Points, in no order, along strands that fork, close into loops and pass close to each other.
In the rows, 128 means zero.
Points whose rows are less than 118 apart are linked; no others are. Some points are linked to none.
<731>: [118 138 113 194 141 147 157 111  72 144  88 165 173 146 142 112 117 126
 127 117 115 156 167 171 122 155 153  86  66 130  94 119  77 199 162 144]
<1694>: [136 103 115 115 139 170 131 124  76 166 136 167 119 140 144 114 149 128
 167 145 123 187 109 161 123 144 164 146  90 141 104  87 111 137 139 107]
<607>: [101 144 106  72 151 108  97 126 157 138 138  85 126 114 118 134 154 144
 120 124 117 137 154 154 108  82  92 139 132  98 126 120 198 105 147 125]
<428>: [109 155 155  79 122 116  95 160 161 118 130  99 110 126 134  95 149 123
 114 109 120  71 137  66 114 107  96 137 190 111 166 154 156  63  58 106]
<247>: [116 102 100  87 147 114 186 112  95 176 163 141 113 126 120 146 168 140
 126 126  67 105 131 177 103 102  86 123  85 141 140 124  98  68 132 103]
<637>: [ 74 105 111 116 136  94  88 132 112 122  99 149 127 100 182  86 104 164
 110  92 110 130 165 139  67 112 130 126 132 147 112 118 149 129 165 120]
<29>: [148  98 133 136  88 130  96 131 161  88 142 126  77 132 170 122 149 162
 119 135 163 128  93  60 183 117 122 112 180 176 130 133 130 115 134 105]
<990>: [130 121  95  72 130  86  75 141 170 129 124  63 121 110 140 156 134 139
 121 127 143 117 151 165 101  65 105 144 152 102 131 134 232 107 173 150]
<185>: [ 98 122 104 145 147  99 184  79 143 126 142 118 152 113  83 170 132 135
  95 139  75  93 138 177 134 101  73 101  74 125 146 125 111  99 155 126]
<1856>: [146 163 136 117 112 167  76 113 149 127 122 102 116 149 106 139 139 118
 129 137 174 181 139 133 203 122 150 138 141 108  81 134 194 176 164 149]
<1832>: [ 90 167 159 174 131 159  78 124 112 112  80 132 156 136 139  64 123 124
 124 107 155 175 162  91 175 147 146 115  99 106 101 128 125 182 119 122]
<272>: [120 118  94 142 119 128 142 147  45 184  94 171 135 148 182  53 132 163
 127  90 112 135 165 158  97 132 144  84 124 135  95 138  84 157 161 123]
<1263>: [181  98 105 147  94 129 162 121 144 113 158 157  89 142 135 179 124 126
 146 146 136 105  84 135 146 144 143 121 140 164 119 136 107 144 144 156]
<1093>: [176 167 121 194 113 155 173 122 118 138 122 142 128 193 106 144 121 109
 134 126 142 119 130 108 212 155 137  97 120 137 132 158  66 188 124 152]
<966>: [ 86  63 114  91 138  97  92  94 152 104 160 120 113  71 130 175 131 166
 135 159 115 152  89 127  92  92  97 162 103 138 131  66 174  54 161 112]
<366>: [ 78 164 145 121 143 134 125  59 169 125 142  72 129 151  72 137 184 161
  80  89 114 157 168 148 217  99  56 111 112  75 105 109 167 130 162 108]
<1581>: [165 109 112 134 126 127 191 100 139 118 181 119 136 113  86 214 113 115
 150 171 126 119  89 157 125 144 120 150  99 129 133 114 121 126 132 166]
<686>: [121 138 138  73 110 105 130 167 152 125 137 102 114 121 129 111 133 119
 108 109 109  56 145 107  90 108 100 141 182 131 178 177 151  81  79 125]
<1681>: [ 96 104 119 115 147 139 183  96  91 157 154 152 119 129 125 121 181 156
 147 133  72 142 125 162 138 124  80 122  71 139 132  98  83  74 125  98]
<639>: [111 169 120 176 139  92 172 124 112 126  96 140 163 137 132  74 119 112
  86  90  94  53 171 120 123 112  99  95 121 131 156 183  69 137 109 126]
<1867>: [ 95 135 102 135 134 113 154 121  85 167  97 157 136 147 139  82 154 146
 122 102  85 125 163 156 134 117 112 103  88 116 125 122  90 123 139 114]
<1219>: [141  55 128 196 131 103 179 124  76 124 153 185 141 116 144 122 119 148
 127 137 105 125  90  91  88 150 144 123  96 178 121 119  20 121 142 106]
<1749>: [181  97 139 171 124 128 190 150  58 189 137 179 118 167 140  90 147 133
 156 114 102 129 108 108 128 146 126 114 134 169 144 145   8 136 114 112]
<603>: [136 141  70 109 151  69 171 108 140 171 133 102 142 110 115 174 113 140
 103 135  90  83 157 229  53  87  98 110 107 115 128 155 141 125 171 147]
<922>: [143 180 123 136 131 130 147 142 129 133 114 114 146 143 115 135  91  89
 126 115 134  99 164 159 125 143 141 112 136 109 128 167 137 178 117 162]
<418>: [106 174 156  86 124 154  76 173 115 145  97 113 122 156 152  54 144 126
 130  93 139 138 165 109 126 128 142 130 174 111 129 158 167 123  94 110]
<1627>: [ 76 121 123  76 141 121 128 128  98 168 125 141 121 111 147  88 165 164
 129 114  91 141 140 145 100 102  90 124 102 119 134 108 126  69 117  89]
<1085>: [ 96  73 116  78 106 111  89 108 141 115 147 121  85 104 170 134 166 175
 124 122 121 136 113 120 129  97  90 127 153 155 119 103 177  54 158 116]
<536>: [ 77 138 129 166 111 104  90 114 140  95  98 125 132 104 168  70 131 160
  92  94 125  95 156  68 136 105  87  87 145 144 124 145 138 126 140 107]
<355>: [150 140 106 139 116 134 134 127 144 121 139 119 126 143 127 148 106 111
 131 127 134 120 135 162 126 127 152 122 138 129 113 149 150 171 151 164]
<46>: [109  95 127  56 142 162 111 123 125 159 169 128 106 119 120 147 171 146
 163 148 114 190  93 133 131 123 110 164 100 113 123  72 150  63 116 101]
<856>: [162 116 148 184 100 105 148 135 154  65 110 142 157 120 137 154  52 114
  97 131 146  84 100 105  70 184 188 130 162 168 115 158  77 177 152 155]
<776>: [145  98 129 115 119 130 122 162  60 185 129 161  94 141 173  55 149 157
 151 102 124 129 118 107 102 123 150 128 161 156 126 144  76 120 117  94]
<446>: [170 146  95 115 152 101 114 150 122 138 117  83 159 124 128 167  77 101
 131 148 140 118 153 220  39 118 179 132 137  87 114 131 180 169 165 167]
<999>: [109 128 142 113 146 165 145  87 125 129 154 134 137 133  85 146 155 131
 148 154 122 183 128 139 176 130 117 136  74 100 111  69 137 115 125 117]
<834>: [138 150 146  96 114 156 126 119 162 116 161  88 117 146  91 153 175 119
 128 131 122 134 125 112 193 119  99 137 134 104 125 121 156 116 116 135]
<1304>: [125  73 121 147 136 151 182  92  79 150 166 164 118 136 119 136 172 151
 155 145  82 167 100 133 170 136 103 123  64 151 125  74  61  90 126  99]
<435>: [102 161 133 150 120 173  73 109  85 138  82 137 150 148 138  73 138 133
 131 114 147 199 177 144 186 132 158 113 100 109  71 120 150 193 148 143]
<364>: [103 119 137 137 121 114 123 140 112 124 118 145 125 112 154  79 123 126
 116 108 126 116 121  85 109 124 127 117 132 147 132 136 103 123 109 110]
<1442>: [ 99 165 156 195 136 103 160 102 150  64  98 136 187 110  92 127  82  92
  97 124 131  80 150  93 131 155 102 113  96 119 176 143  86 149  85 142]
<347>: [151 161 145 131 103 152  57 132 186  93 110  90 120 142 110 158 124 115
 139 140 193 168 116 121 208 131 173 149 161 113  84 145 210 183 160 165]
<623>: [119 106 113 103 122 113 119 164  54 188 104 163 104 129 194  54 147 163
 121  83 101 117 151 136  87 121 131 117 149 144 116 148  92 123 130 106]
<1342>: [120  94 114  92 105 143  81 137  87 158 130 155  83 131 186  81 165 170
 132 123 121 164 126 122 120 114 133 124 150 155 101 104 142  95 143  98]
<92>: [128  83  92  81 103  94 103 122 145 134 150 117  91 113 181 139 163 162
 116 119 123 121 141 155 124  87 103 110 160 166 109 134 183  80 177 144]
<566>: [117 146 134 128 155 157 108 155  62 164  85 164 165 129 147  67 120 112
 156 105 129 181 149 171  81 154 168 129  83 106 128 114 108 154 104 111]
<1139>: [118 186 183  98 137 152 146 167 142 120 124 124 157 148  83 128 122  72
 157 135 131 114 110  86 136 173 132 168 135  91 184 132 109  93  30 113]
<194>: [107 168 179 116 136 138  96 110 200  81 128  75 141 118  58 177 132 111
 120 132 165 144 112  77 182 138 110 168 135  69 139 117 186 124  87 129]
<1689>: [ 90 159 129 147 146  77  89 131 176  76  88  84 175  77 120 136  60 117
  94 117 159  90 165 120  75 113 125 136 127  93 143 136 175 144 133 144]
<1449>: [171 119 102 143 140 100 127 147 140 126 127 113 164 110 133 171  59 102
 117 143 135 113 126 180  26 143 184 131 147 122 109 134 146 172 170 176]
<724>: [119 100 136 180 100 127  71 148 122  93 104 164 124 115 188  82  89 157
 120 119 164 153 112  79 115 134 170 123 141 169 101 121 123 166 157 116]
<1424>: [121  88 155 172 133 147 114 130 102 105 121 180 115 117 135  85 139 156
 164 154 152 176  71  49 162 154 147 129 107 161 122  78  64 130 113  85]
<386>: [ 96  87 105  93 143 123 123  88 144 130 167 115 121  95 111 182 147 154
 137 159 105 157 106 156 122  95  94 142  80 112 112  69 162  69 166 115]
<883>: [102 165 191 116 150 134  89 131 181  77  98  86 165  93  60 166  97 106
 132 147 170 144 101  78 126 147 115 182 113  56 156 100 176 110  64 121]
<705>: [123 101 103 171 131 129 179 111  61 177 123 172 132 158 148  96 161 160
 143 119  91 145 137 156 156 131 110  90  95 145 113 113  60 132 148 117]
<198>: [112  83 154 194 118 130 106 141  87 122 111 183 134 119 156  66 122 167
 144 131 148 148  95  64 125 145 157 115 110 171 118  99  60 147 136  91]
<408>: [159  94 128 190 122 116 192 123  72 144 145 177 137 148 132 118 124 131
 121 129  96 103 104  99 129 142 129 106 118 165 145 150  31 148 139 118]
<302>: [114 154 130 129 123 178  91 104 116 129 123 127 126 148 124 112 144 136
 133 137 147 184 147 124 193 135 138 116 102 120  89 111 161 160 152 134]
<52>: [155  90 125 142 120 128 153 151  54 181 141 177  94 151 153  63 159 162
 165 125 114 129  97  85 128 131 116 120 149 157 136 132  40 108 111  89]
<131>: [151 191 174 115 122 154 118 182 162 115  98 108 125 151 104 104 119  80
 137 114 155 106 128  71 161 153 165 136 191 101 152 171 138 135  56 119]
<609>: [100  87 151 159 136  88 137 141  98 114 119 166 145 102 160  77 102 140
 114 108 110  93 116  82  63 139 155 134 126 153 139 132  62 118 109 100]
<201>: [184 125 127 171 128 159 190 118 101 126 154 159 135 154 106 182 104  98
 156 157 136 136  85 141 137 181 166 131 100 153 133 111  69 162 121 150]
<316>: [ 92 170 116 143 111 111 113 121 134 120  99 116 128 122 132  78 136 145
  79  80 105  82 181 100 165 107  85  80 142 130 131 163 134 134 137 120]
<935>: [109 105 142 135 110 128  76 144 140  86 106 152 120 105 159 105  96 137
 132 130 161 155 103  95 107 138 173 143 136 154 125 110 144 154 136 119]
<317>: [131 120 137  74 132 178  40 146 107 147 109 131 112 137 156 103 127 120
 163 138 163 221 113 162 117 130 189 180 133 115 103 101 192 137 146 122]
<1421>: [111 137 143  96 161 169 140 124 107 148 129 135 160 132  97 128 142 110
 155 160 117 177 139 159 131 141 130 151  70  82 127  79 130 124  93 120]
<423>: [123 151  97 148 150  87 129 105 175 103 137  85 154  94  93 182  87 132
 106 154 131  98 148 158  94  90 104 125 106  95 128 126 172 126 156 154]
<452>: [172 156 126  98 136 141 187 165 108 170 145 136 125 161 119 120 133  81
 148 123 100  84 129 130 104 143 141 138 158 125 167 160  86 107  65 128]
<9>: [171 200 141 122 118 172 152 121 154 157 156  86 128 205  79 156 160  80
 113 117 131 124 160 128 219 133 108 120 161  92 122 174 142 164 109 162]
<653>: [127 139 133 177 140 108 186  85 162  85 136 120 158 121  70 184  98  98
 122 153 115  88 103 115 151 155  97 131  97 131 164 124 101 124 104 146]
<535>: [127 141 126 146  95 121 110 126 181  87 139 108  97 119 148 127 132 145
  96 116 142  75 137  86 174 107  99  93 173 159 131 161 153 123 144 143]
<1875>: [158 134 103 199 131 146 172  96  93 133 123 163 155 156 130 146  97 115
 123 136 135 142 142 180 136 155 164  94 100 136  93 141  96 215 176 162]
<1756>: [137 140 117 118 102 146 123 130 128 139 146 127  87 137 147 108 155 138
 126 127 147 137 131 104 182 120 120 109 162 136 118 146 145 137 124 132]
<1384>: [173 117 123 135 140 163 186 104 118 138 156 147 129 144  88 195 120  97
 167 167 125 160  98 171 139 161 151 144  97 122 127  97 109 151 125 158]
<1682>: [118 169 168 115 147 120  67 157 178  93  91  63 171  93  75 168  94  97
 123 146 175 131 127 109 123 133 139 174 134  46 141 118 211 131  88 137]
<98>: [138 190 124 134 163 133 168 127 126 150 103 112 181 137  96 136 105  79
 123 128 112 117 176 177 108 140 137 117  96  93 152 148 108 171 110 152]
<322>: [181 121 114  63 154 131 119 178 132 156 133  76 147 123  98 196 111  93
 170 170 155 142 115 197  66 119 168 181 129  75 136 119 193 124 118 157]
<1241>: [145  77 117 167  95 123 105 125 139  82 130 164 129 117 160 156  81 147
 128 148 159 163  76 121  80 160 214 137 133 166  81 107 113 177 190 140]
<1239>: [104 101 117  55 122 102 131 114 140 147 162 109  87 108 141 115 182 154
 100 112  95  91 139 132 117  79  60 121 163 146 157 138 150  33 117 104]
<645>: [120  82 118  98 123 107  66 150 175  80 127  98 116  96 138 177 110 125
 138 150 182 144  91 124 111 105 134 174 150 126 139 109 201 104 147 147]
<207>: [155  95 131 163 125 131 115 138 132  92 118 157 144 119 147 161  76 115
 145 154 179 151  88 145  75 177 206 151 134 139  95 118 130 182 171 154]
<1092>: [102 148  88 104 138  79 162 121 128 162 123 121 150 110 130 131 114 149
  91 102  79  78 173 209  56  93  93 104 104 122 124 154 133 123 168 124]
<242>: [121 109 136 147 133  95 154 143 116 115 113 144 158 100 146 115  75 117
 102 111 108  86 140 122  23 154 165 137 127 148 138 144  75 138 122 120]
<593>: [116 109 125  49 130 103 114 119 183 127 164  83  97 110 128 153 183 149
 107 128 103  89 130 120 129  80  59 134 167 124 146 141 187  27 123 118]
<1001>: [172 169 124 201 127 157 176 125 114 125 113 146 152 167 117 153  91  83
 127 134 143 132 135 142 165 174 182  99 113 143 120 147  91 210 136 180]
<80>: [103  93 152  38 136 154  83 125 138 143 159 105  94 117 125 131 189 154
 138 137 116 171 100 106 133  97  97 164 141 123 144  81 178  32 105  87]
<955>: [171 158 137 126 127 152 159 159  98 166 139 144 113 182 122 100 152 105
 144 124 114 117 131 109 161 152 131 126 147 135 151 158  85 126  79 119]
<1519>: [ 83 149 119 105 132 124 110  79 146 140 116  93 113 142 121 103 189 167
  77  81 118 143 191 137 194 101  69  95 130  91  90 114 166 124 169 108]
<43>: [138  60 112 183 117 133 133 108 109 105 150 181 123 121 164 138 102 155
 131 152 134 172  92 134 106 149 173 124 106 167  75  90  97 163 190 134]
<180>: [190 105 111 121 113 119 184 129 158 121 175 130 101 133  95 211 128 108
 150 158 133  92  71 158 123 137 134 152 140 144 142 146 123 117 129 166]
<1242>: [134  93 119  78 118 156  92 167 110 157 143 147  85 137 170 114 148 133
 155 131 136 159 107 126 102 120 154 156 153 141 121 113 152 103 125 108]
<1637>: [170 110 113  74 138 147 191 144 110 178 166 136 118 147 114 164 134  87
 171 144 102 130 106 178  79 138 151 158 127 125 150 129 111 107  98 137]
<12>: [123  54 122 169 130 123 176  97  80 141 156 179 119 114 140 126 134 153
 143 143  97 149  80 123 112 141 128 115  78 172 125  95  44  99 148  98]
<943>: [155 172 153 102 139 128  60 163 174 107 104  47 152 111  84 177 104  97
 128 137 186 127 130 132 134 117 154 174 161  65 131 149 224 139 120 157]
<1230>: [149 116  95 148 107 129 149 116 119 125 148 148 112 138 148 141 118 133
 120 125 114 113 138 148 145 126 132 100 137 158 100 147 120 157 159 148]
<1514>: [102 163 139 131 159 138  84 138 120 135  87 104 172 102 116 106  83 108
 133 129 144 172 174 176  76 127 147 138  77  77 129  99 165 156 130 130]
<527>: [154  88  95  70 150 132 162 133  96 178 173 136 111 132 128 167 148 123
 164 149  89 151 104 205  71 129 133 154 108 125 123 109 119  98 137 131]
<1131>: [151 130 140  87 138 135 164 172 110 150 148 133 122 135 126 143 126  94
 156 134 116 113 104 140  89 146 150 156 145 121 157 137 110 104  66 126]
<1752>: [ 90 157 131 110 171 115 113 133 138 140  97 101 176  88  99 134 102 124
 116 141 130 138 167 178  67 109 117 138  75  73 140 102 161 128 128 113]
<1397>: [144 130 113  90 109 115  90 153 163 123 123  89 115 121 144 142 119 124
 128 126 141 108 139 144 109 101 129 152 175 126 130 162 193 119 145 153]
<588>: [140 173 145 171 112 120 144 145 172  74 104 107 137 119 102 147  76  87
 119 112 152  70 120  95 136 153 160 127 159 127 143 165 124 171  91 154]
<1049>: [173 157 155 146 135 151 179 126 155 114 135 135 147 162  80 178 122  78
 138 156 130  98  90  86 182 173 133 137 130 123 176 142  78 130  54 139]
<1017>: [168 162 132 107 128 133  85 169 170 115 116  83 129 115 115 156 101 101
 136 147 173 124 141 146 124 114 165 156 168 103 128 155 211 150 139 166]
<1415>: [ 84 141 106 108 145 135 143 111 100 188 113 129 121 131 134  97 181 158
 118 107  85 140 167 159 144 109  81 107 104 114 115 120 121 104 138 108]
<1207>: [172 147 118 161 122  95 208 127 124 120 128 126 143 140 117 151  85  85
  95 112 100  55 154 155  87 146 136 105 145 147 159 190  78 167 128 157]
<1718>: [171 152 134 140 107 137  83 160 172 100 107 105 116 139 121 161  91  99
 143 132 193 148 121 148 141 132 195 147 166 113 109 148 194 182 162 174]
<27>: [ 95 157 134 152 128 134 148  95 136 122 131 117 148 144  98 131 163 124
 115 120 112 132 156 124 198 127  76 113 100 105 125 119 119 137 130 123]
<985>: [129 142 124 163 143 147 156 119  86 145 111 155 162 155 125 114 116 101
 147 129 118 151 149 158 131 155 148 118  85 114 124 115  87 174 115 132]
<1487>: [ 69 128 131 155 117 116  63 126 113 121  92 136 122 109 173  44 139 168
 107  96 135 142 164  80 156 115 109  86 141 150  98 124 132 140 147 100]
<1439>: [131  87 155 154 137 147 149 140  61 167 142 178 121 146 136  73 162 149
 175 137 113 167  93  90 143 135 121 132  99 140 141 106  40  94  96  89]
<206>: [127 114 129 149  99 130  71 163 105 124  98 159 103 129 201  60 113 150
 125  92 161 142 129 100 103 138 183 115 168 162  93 140 123 185 159 111]
<1837>: [139 146 139 101 146 153  45 145 113 130  95 122 145 120 138 117  85 103
 156 142 171 207 132 165  97 147 198 175 123  99 108 104 178 162 134 143]
<1374>: [152 175 166 162 135 134 178 125 170  89 115 127 161 128  68 169  95  72
 127 139 142  74  91  82 155 178 132 147 128 114 174 151  94 137  38 148]
<1585>: [168 106 127 195 111 132 183 116 127 101 147 163 122 145 126 168  98 119
 128 146 132 114  92 112 139 166 161 120 133 160 125 142  71 176 141 148]
<1835>: [135 172 188 107 122 160 112 168 149 110 112 123 138 137  95 110 139 100
 154 135 154 113 103  52 154 155 142 164 155 106 171 137 116 111  30  96]
<1097>: [ 90 151 119 139 151  68  85 124 191  92 107  65 169  67 101 175  66 138
  90 140 142  89 151 132  81  97  98 146 110  76 155 130 194 123 132 145]
<168>: [150 203 163 143 108 133 125 166 166 107 112  97 129 138 104 127 101  83
 121 105 159  92 148  86 165 151 154 117 176 119 150 176 142 159  86 150]
<802>: [112  88 140  73 123 166  62 151 122 136 131 136  94 126 158 109 153 134
 160 148 152 183  92 102 132 121 143 164 143 139 130 101 166  81 105 106]
<1090>: [ 78 174 126 105 164  93 137 118 160 149 115  94 166  97 100 132 128 133
 103 125  97 108 171 171  82  97  71 120  87  84 145 122 143 107 120 112]
<1556>: [ 77 171 158 144 142 107  90 147 154  89  85  95 168  89 116  97  76 106
 110 105 142 107 178 116  84 131 138 132 125  98 146 141 151 151 105 130]
<703>: [178 153 124 111 122 171 176 116 117 182 167 117  93 211 107 149 199 125
 122 126  99 126 135 120 229 130  86 104 154 132 128 152  99 126 118 129]
<1664>: [128 142 128 175 132 101 164 131 118 112 115 138 170 114 138 119  82 105
  94 106  99  79 165 150  58 146 145 113 125 140 139 160  92 164 129 150]
<1763>: [109  81 159  54 119 150  66 146 129 135 146 126  80 127 163 111 187 160
 142 134 149 168  86  74 139 117 118 156 172 146 143 105 164  46  96  82]
<411>: [ 89 117 123  46 151 119 129 115 133 163 147 111  99 125 140 119 190 154
 127 118  77 130 147 146 115  89  64 135 117 116 134 113 143  46 117  87]
<786>: [111 117 119 102 150 144 162  82 130 154 159 118 124 125  82 179 156 130
 143 155 100 174 138 181 150 108  82 135  66  92 120  74 141  90 154 117]
<1499>: [162 114 133 182  99 144 115 121 104 144 132 160  80 149 147  78 163 172
 147 134 151 152 104  75 207 120 113  88 157 173 107 128  75 147 152  93]
<680>: [135 143 120 123 149 129  71 143 122 113  94 107 169  97 132 135  67 104
 143 144 165 174 133 170  73 136 181 160 109  91 117 109 179 174 143 156]
<105>: [118 181 134 153 158 143 184 122 105 151 105 140 182 159  98 131 126  97
 130 115 101 135 174 164 137 149 112  96  73 103 154 131  89 169  97 144]
<1193>: [ 71 150 107  97 131 121 117  97 115 158 106 112 114 139 140  75 188 182
  83  85 100 123 178 145 184  99  62  86 127 114 104 124 126  93 148  98]
<908>: [ 96  67 144 171 143  89 165 118  96 104 130 172 161  87 146  98 102 160
 110 122  95 109  99  95  61 147 141 122  81 164 145 118  40  99 120  90]
<1346>: [ 68 154 141 125 147 114 139 100 153 119 127 110 153 119  88 117 145 136
 104 117  95 119 164 125 138 106  73 110  89 103 150 117 122 102 112 105]
<847>: [119 144 131  82 134 121 105  98 172 118 146  76 121 135  97 150 172 128
 108 125 134 132 149 135 171  95  83 140 138  94 119 120 192 116 131 134]
<870>: [133 160 178 122 119 166 123 105 180  90 147  95 127 138  69 167 146 114
 122 138 164 146 100  86 216 147 120 157 135 103 130 115 153 135  99 131]
<1470>: [ 99 129 157 101 122 122  88 129 147 105 137 117 104 111 136  85 148 145
 108 115 142 107 123  50 144 112  98 134 174 142 162 136 144  79  82  88]
<1639>: [132 157 144 206 137 106 186  97 165  64 106 134 188 109  80 174  73  93
  94 140 138  68 117 103 144 166 115 110  98 123 167 151  83 158  91 166]
<1285>: [113 132 122 119 116  89 123 152 138 114 121 127 120 106 153  97 113 134
 107 101 114  66 135 103  74 114 126 126 162 152 153 166 131 104 113 124]
<491>: [113  71  96 164 115 121 126 102  98 117 143 167 110 115 171 118 124 174
 125 130 128 161 108 131 124 128 137 109 104 167  87  86 104 128 191 122]
<1732>: [ 98 169 142 151 141 127 155  61 172 104 141  86 145 144  61 150 159 127
  81 106 119 134 172 122 220 116  61 102 107  87 122 127 143 148 143 133]
<655>: [156  99 132 103 101 122  94 154 187  86 137 111  94 118 139 183 132 123
 156 150 181 122  85 109 145 119 150 161 176 136 127 138 192 113 134 152]
<1313>: [149 161 125 207 119 130 166 111 112 135 124 133 139 174 120 118 138 129
 113 117 117 101 156  85 214 132  91  76 123 151 129 158  59 163 119 135]
<1316>: [171 132 104  93 142 138 126 155 107 177 136 110 134 145 124 161 117  94
 151 138 136 149 145 219  75 125 168 140 127  92 101 134 170 160 158 162]
<276>: [163 130  63 119 141  86 159 110 141 152 153  86 135 114 109 207 115 139
 124 153 109 108 139 227  82  83 110 122 105 102 115 133 162 142 186 152]
<313>: [146  96  98 173 114 135 167 111  84 164 137 167 107 160 139 101 157 158
 132 118 102 121 128 120 189 119  99  86 131 157 118 137  69 124 148 123]
<947>: [116 130 142 113 119 137  93 138 126 120 134 133 106 143 145  89 154 136
 129 121 125 127 125  74 151 123 119 118 155 138 131 122 121 107 102 104]
<1383>: [124 111 136 184 111 140 117 122  87 141 113 174 111 140 161  66 136 165
 143 124 145 159 117  90 173 134 128  95 133 160 100 116  71 155 148 109]
<924>: [103 106 144 120 122 120  67 149 153  91 109 124 129  90 139 137 103 134
 123 132 161 149 108 107  98 119 143 165 134 136 134  99 170 121 130 132]
<1095>: [175 103 135 104  93 153 113 147 169  89 146 127  69 139 154 153 155 134
 153 157 177 137  69  93 173 124 151 136 178 167 129 136 147 113 131 132]
<1861>: [118 154 138  87 115 135  80 162 145 134 112  96 113 136 140 102 124 111
 134 112 138 126 155 129 119 115 136 135 173 116 129 158 176 134 113 138]
<1315>: [153 136 147  93  96 114  86 140 218  72 134  70 105 122 109 178 154 111
 120 138 172  83 117  93 160 105 106 147 200 119 156 171 212  95 116 159]
<859>: [ 99  57 116 122 104  84  68 123 146  77 129 144 106  89 193 130 111 162
 105 122 153 144 101 101  79 110 143 135 156 176 113  95 164 112 171 121]
<775>: [102 102 100 144 121 123 135 102 111 130 145 148 119 116 146 128 125 158
 129 129 105 127 127 147 133 121 117 105 106 151 104 115 130 125 170 121]
<16>: [ 60 123 138 116 127 120  58 111 131 105 104 127 119  94 154  79 135 163
 110 108 135 161 150  90 135 108 110 119 122 132 113  87 167 106 143 102]
<515>: [127 145 171 102 149 137 155 154 119 135 127 145 148 132  92 130 120  77
 154 146 123 119 101 108  92 172 149 175 122 108 173 124 108 101  32 118]
<1041>: [ 89 112 107 105 135  86 116 132 123 145 118 130 132  99 161 109 105 150
 104  96  90  88 166 176  32 100 115 117 133 141 125 151 148 115 156 115]
<1118>: [162  98 139 184  82 133 113 127 139 110 145 143  72 141 156  98 149 180
 130 145 159 127  90  43 213 124 107 100 177 194 114 135  84 128 144  90]
<1105>: [129  79 108  99 137 176 137 115  62 183 156 158  87 142 151 122 177 155
 170 144  97 192  95 151 155 127 139 134 107 145  88  76 111  92 141 100]
<1133>: [146 152 126 120 121 156 142 142 104 162 131 144 112 175 139 100 153 116
 139 111 122 130 154 128 170 130 121 117 132 124 123 147 115 143 116 126]
<1811>: [172 115 130 164 114 109 142 142 145  96 130 138 157 121 136 168  57 104
 122 133 145 112 111 144  51 164 205 131 149 153 102 142 108 177 166 171]
<699>: [127  84  95  97 101 126  76 121 116 143 133 149  81 128 195 114 152 169
 123 117 141 156 131 151 130  92 128 108 161 172  88 116 183 119 190 124]
<1025>: [157 184 154 150 127 108 160 143 180  79  99 104 149 113  67 168  73  78
 118 133 147  51 114 104 127 167 142 137 158 109 169 172 126 139  67 160]
<466>: [137 103 113 115 122 176 150  89 113 150 175 131  93 151 113 164 185 140
 149 156 123 170  97 150 211 125 108 124 105 140  91  95 132 117 166 134]
<839>: [191 138  92 126 119 136 149 135 131 143 145 116 121 149 131 175 103  90
 139 144 139 131 130 205 101 132 168 133 141 121 109 147 163 171 171 178]
<1630>: [ 85 176 152 128 138 146  76 137 110 128  78 129 142 139 147  50 132 131
 115 105 132 154 176 106 140 117 133 114 128 105 119 138 149 163 107 104]
<899>: [137 101 158 150 130 165 134 128 102 139 137 164 102 142 122  93 165 150
 164 149 138 173  85  63 186 137 122 130 113 149 130 103  69 106  96  90]
<912>: [108 150 111 173 115 101 149 131 110 140 102 136 132 134 160  57 128 144
  88  87 100  58 181 106 138 106  92  79 148 146 135 176  92 139 130 116]
<819>: [188 143 139 151 144 158 137 139 129 115 114 131 156 119  97 186  74  84
 159 168 183 171  98 162 122 190 201 145 119 108 114 105 131 196 125 169]
<1327>: [130  90  92  68 137 125 187 128  86 200 157 160 107 138 144 138 172 141
 155 124  72 131 118 193  85 115 111 135 103 132 126 119 105  84 123 121]
<843>: [130 119 141  57 113 102  90 132 202  99 152  71  98 116 117 164 168 125
 109 123 145  92 126 105 151  90  77 137 192 122 151 153 218  63 120 136]
<965>: [111 177 135 165 144 106 167 121 151  97 110 114 172 135 101 118 102  98
 104 109 106  71 163 110 142 129 100 105 108 113 175 159  90 146  98 132]
<371>: [108  55 113  76 116 113  78  95 149  99 164 113  85  99 154 163 159 178
 131 151 139 169  92 128 141  88  96 152 131 152 113  68 189  54 180 129]
<223>: [129 143 131 149 132 115 182 104 145 114 141 128 137 126  90 143 122 111
 114 138  92  74 131 120 156 130  96 122 108 129 156 155 103 109 104 138]
<85>: [155 143 121 184 120 139 160 110  92 170 135 149  99 178 138  92 168 146
 123 108 110 104 135  97 218 119  82  76 141 159 130 158  68 149 132 127]
<89>: [121 123 106 162 109 119 108 148  85 145 102 147 118 139 184  67 116 153
 115  85 128 126 157 132 108 129 164  91 153 150  96 145 118 173 164 131]
<961>: [157 131 137  62 131 102 124 204 150 128 115  93 125 111 128 136 103  81
 140 116 125  76 143 148  29 130 151 174 175 115 174 176 165  89  92 136]
<781>: [101 116 152 160 157  86 177 101 143  84 115 135 183  74  95 132  83 111
  92 134  89  60  98 103  52 146 107 142  87 136 180 137  65  96  76 121]
<682>: [177 149 117 146 137 128 199 147 112 167 139 134 136 161 123 144 112  85
 127 121  91  76 132 143 111 154 145 117 141 153 158 178  68 148 107 149]
<1896>: [151 132  75 141 135  93 159  99 164 115 157  92 127 117  96 196 108 126
 108 147 129  83 143 172 123  92 102 118 127 108 127 144 163 137 173 172]
<303>: [130  72 119  71 131 161 129 120  98 157 180 157  99 116 145 135 166 144
 181 155 117 189  74 140 112 128 142 166 101 145 123  68 134  67 125  99]
<1447>: [125 119 147 111 140 177 122 130 104 143 133 162 140 132 124 132 129 110
 167 163 143 195  98 136 125 166 166 159  80 121 130  73 115 132 101 122]
<1849>: [146 127 134 191 119 118 153 130 134  86 125 160 140 119 122 130  84 122
 118 134 149 112  97  88 117 170 168 121 131 158 125 141  77 174 127 133]
<1293>: [ 66 101 108 107 129 121  73 114 125 119 108 140 117  98 171  97 127 163
 122 118 136 169 144 140 108 112 126 134 111 132 108  78 171 119 166 111]

A fork is a point with three links, a tip a point with one. Leave the first point through the second and follow the links. Name the first fork or tip that comes.
<198>, <1383> | <52>
<1001>, <1093> | <1415>
<1519>, <366> | <317>
<1397>, <1861> | <1017>
<1293>, <16> | <965>
<1313>, <1093> | <355>

A piece is two or more points that can be reached from each other along the links. Count, over all rows, the pieces, the separate loops (a circle has one, a figure eight two, a Y none), the forks (points with three links) and the tips (points with one).
pieces | 5
loops | 11
forks | 16
tips | 4

Name the points in between on the shortest way along the links from the first point to the second, in order.
<1092>, <1442> | <1041>, <637>, <1293>, <16>, <1487>, <536>, <316>, <912>, <639>, <965>
<1499>, <623> | <1383>, <198>, <1424>, <899>, <1439>, <52>, <776>
<89>, <29> | <206>, <724>, <935>, <924>, <645>, <655>, <1095>
<105>, <1346> | <985>, <731>, <1875>, <1001>, <1093>, <1313>, <85>, <313>, <705>, <1867>, <1415>, <1193>, <1519>, <366>, <1732>, <27>
